Points, in no order, along strands that fork, close into loops and pass close to each other.
In the rows, zero is written as 128.
Two points are linked if the straight distance between their rows is under 56.7. Some points are linked to none.
j827: [157 155 149 118 100  72 156 112 115 102 120 130 110]
j500: [ 90  90  72 120 155 170  87 144 171 140 123 115 153]
j529: [155 140 164 122 113 126 132 114  77 147 148 107  83]
j156: [130 132 125 127 145 153  83 159  59 154 146 121 102]
j18: [110 131 104 133 155 162  82 172  63 136 134 137 119]
j98: [145 152 118 120 142 129  94 162  42 138 133 115 113]
j548: [109  84  96 103 140 158 132  97 200 128 120 100 141]
j405: [148 111 144  96 109 127 121 122 123 160 159 103  78]
j237: [121 144 101 131 156 134 103 171  82 116 121 136 129]
j561: [146 186 139 157 129  94 123 180  86 143 143 167 145]
j391: [105 103 148 141 113 138 162  74 189 116 127 131 143]
j146: [137 110 152 113 106 125 133 104 135 152 158 108  83]
j182: [151 143 154 123 110  98 148 108  98 112 123 121 102]
j958: [145 142 144 124 102  69 164 107 145  91 111 145 126]
j483: [106  83  75  92 158 173  81 149 145 137 127 107 126]
j687: [105 110 127 165 137 140 174  99 214  82  64 140 193]
j284: [159 204 161 154 121  85 125 189  34 138 139 160 152]
j145: [ 94  81  83 112 157 174 115 108 212 125 100  93 165]
j470: [118 100 137 127 117 140 147  89 172 131 141 126 117]
j871: [135 167 115 133 138  93 113 176 104 132 137 154 141]
j393: [105 100 104 112 145 156 108 132 160 148 148 122 125]
j787: [ 98 106 110 133 148 167 120 122 158 134 140 135 141]
j880: [126 159  92 131 148 108 109 174  97 118 122 142 140]
j45: [160 168 124 113 131  98 105 160  55 140 137 116 112]
j61: [ 85  98  85 137 156 178 105 134 192 135 121 129 175]
j186: [139 112 170 139 102  99 166  77 136  93 114 134 102]
j684: [ 94 110 119 172 140 173 156  97 217 105  83 139 192]
j221: [172 197 181 156 108  72 159 160  63 117 119 173 140]
j44: [ 91  94  92 132 142 165 127 101 232 130 105 115 178]
j729: [127 160  54 125 125 134  50 218  24 149 125 143 136]
j523: [165 180 133 116 113  73 120 153  73 140 146 128 121]
j813: [130  84 105  85 142 156 107 134 134 142 133  83  92]
j121: [130 120 150 130 109  90 174  90 148  79 103 136 128]
j707: [ 88 102 108 155 143 175 138 103 230 123 102 128 183]
j544: [134  91 115  85 132 150 123 119 145 138 137  83  89]
j88: [134 116 175 132  97 115 160  77 131 116 131 128  99]
j641: [112 100 158 148 108 123 177  71 177  87  99 141 146]
j603: [118  91  88  94 151 161  90 141 144 146 140 104 117]
j456: [123 130 135 135 136 131 159 112 132 101 109 135 131]
j773: [122 128 134 132 146 151 129 125 113 131 139 134 118]
j594: [156 195 164 161 121  87 135 177  65 133 133 171 145]
j267: [137 105 165 124  94 118 146  84 140 136 144 123  93]
j494: [154 128 155 111 112 128 113 127  93 171 165  98  81]
j765: [163 183 156 138 101  68 137 146  94 137 150 154 124]
j644: [113  89 113 110 125 140 145  90 195 127 131 109 130]
j569: [147 131 160 123 116 125 142 109  88 129 137 120  93]
j702: [ 87 106 108 151 162 173 115 138 163 128 121 137 165]
j635: [167 194 183 151  88  68 154 141  78 130 139 167 131]

How many points has the smallest loop of links through each point below? Write 0 if it is on no loop.
j494: 12
j61: 7
j45: 13

A piece is all that can be reached along the links. How many separate loops has the piece of each point below (a circle has one, a figure eight two, a Y none), and how many tips (points with one link)?
j156: loops 1, tips 1
j707: loops 0, tips 2
j182: loops 1, tips 0
j813: loops 1, tips 1

A fork is a point with three links, a tip a point with one. Leave the first point through the second and follow the links. Name the first fork or tip that comes.
j18; j237: j594
j787; j702: j603
j145; j44: j687
j644; j470: j641
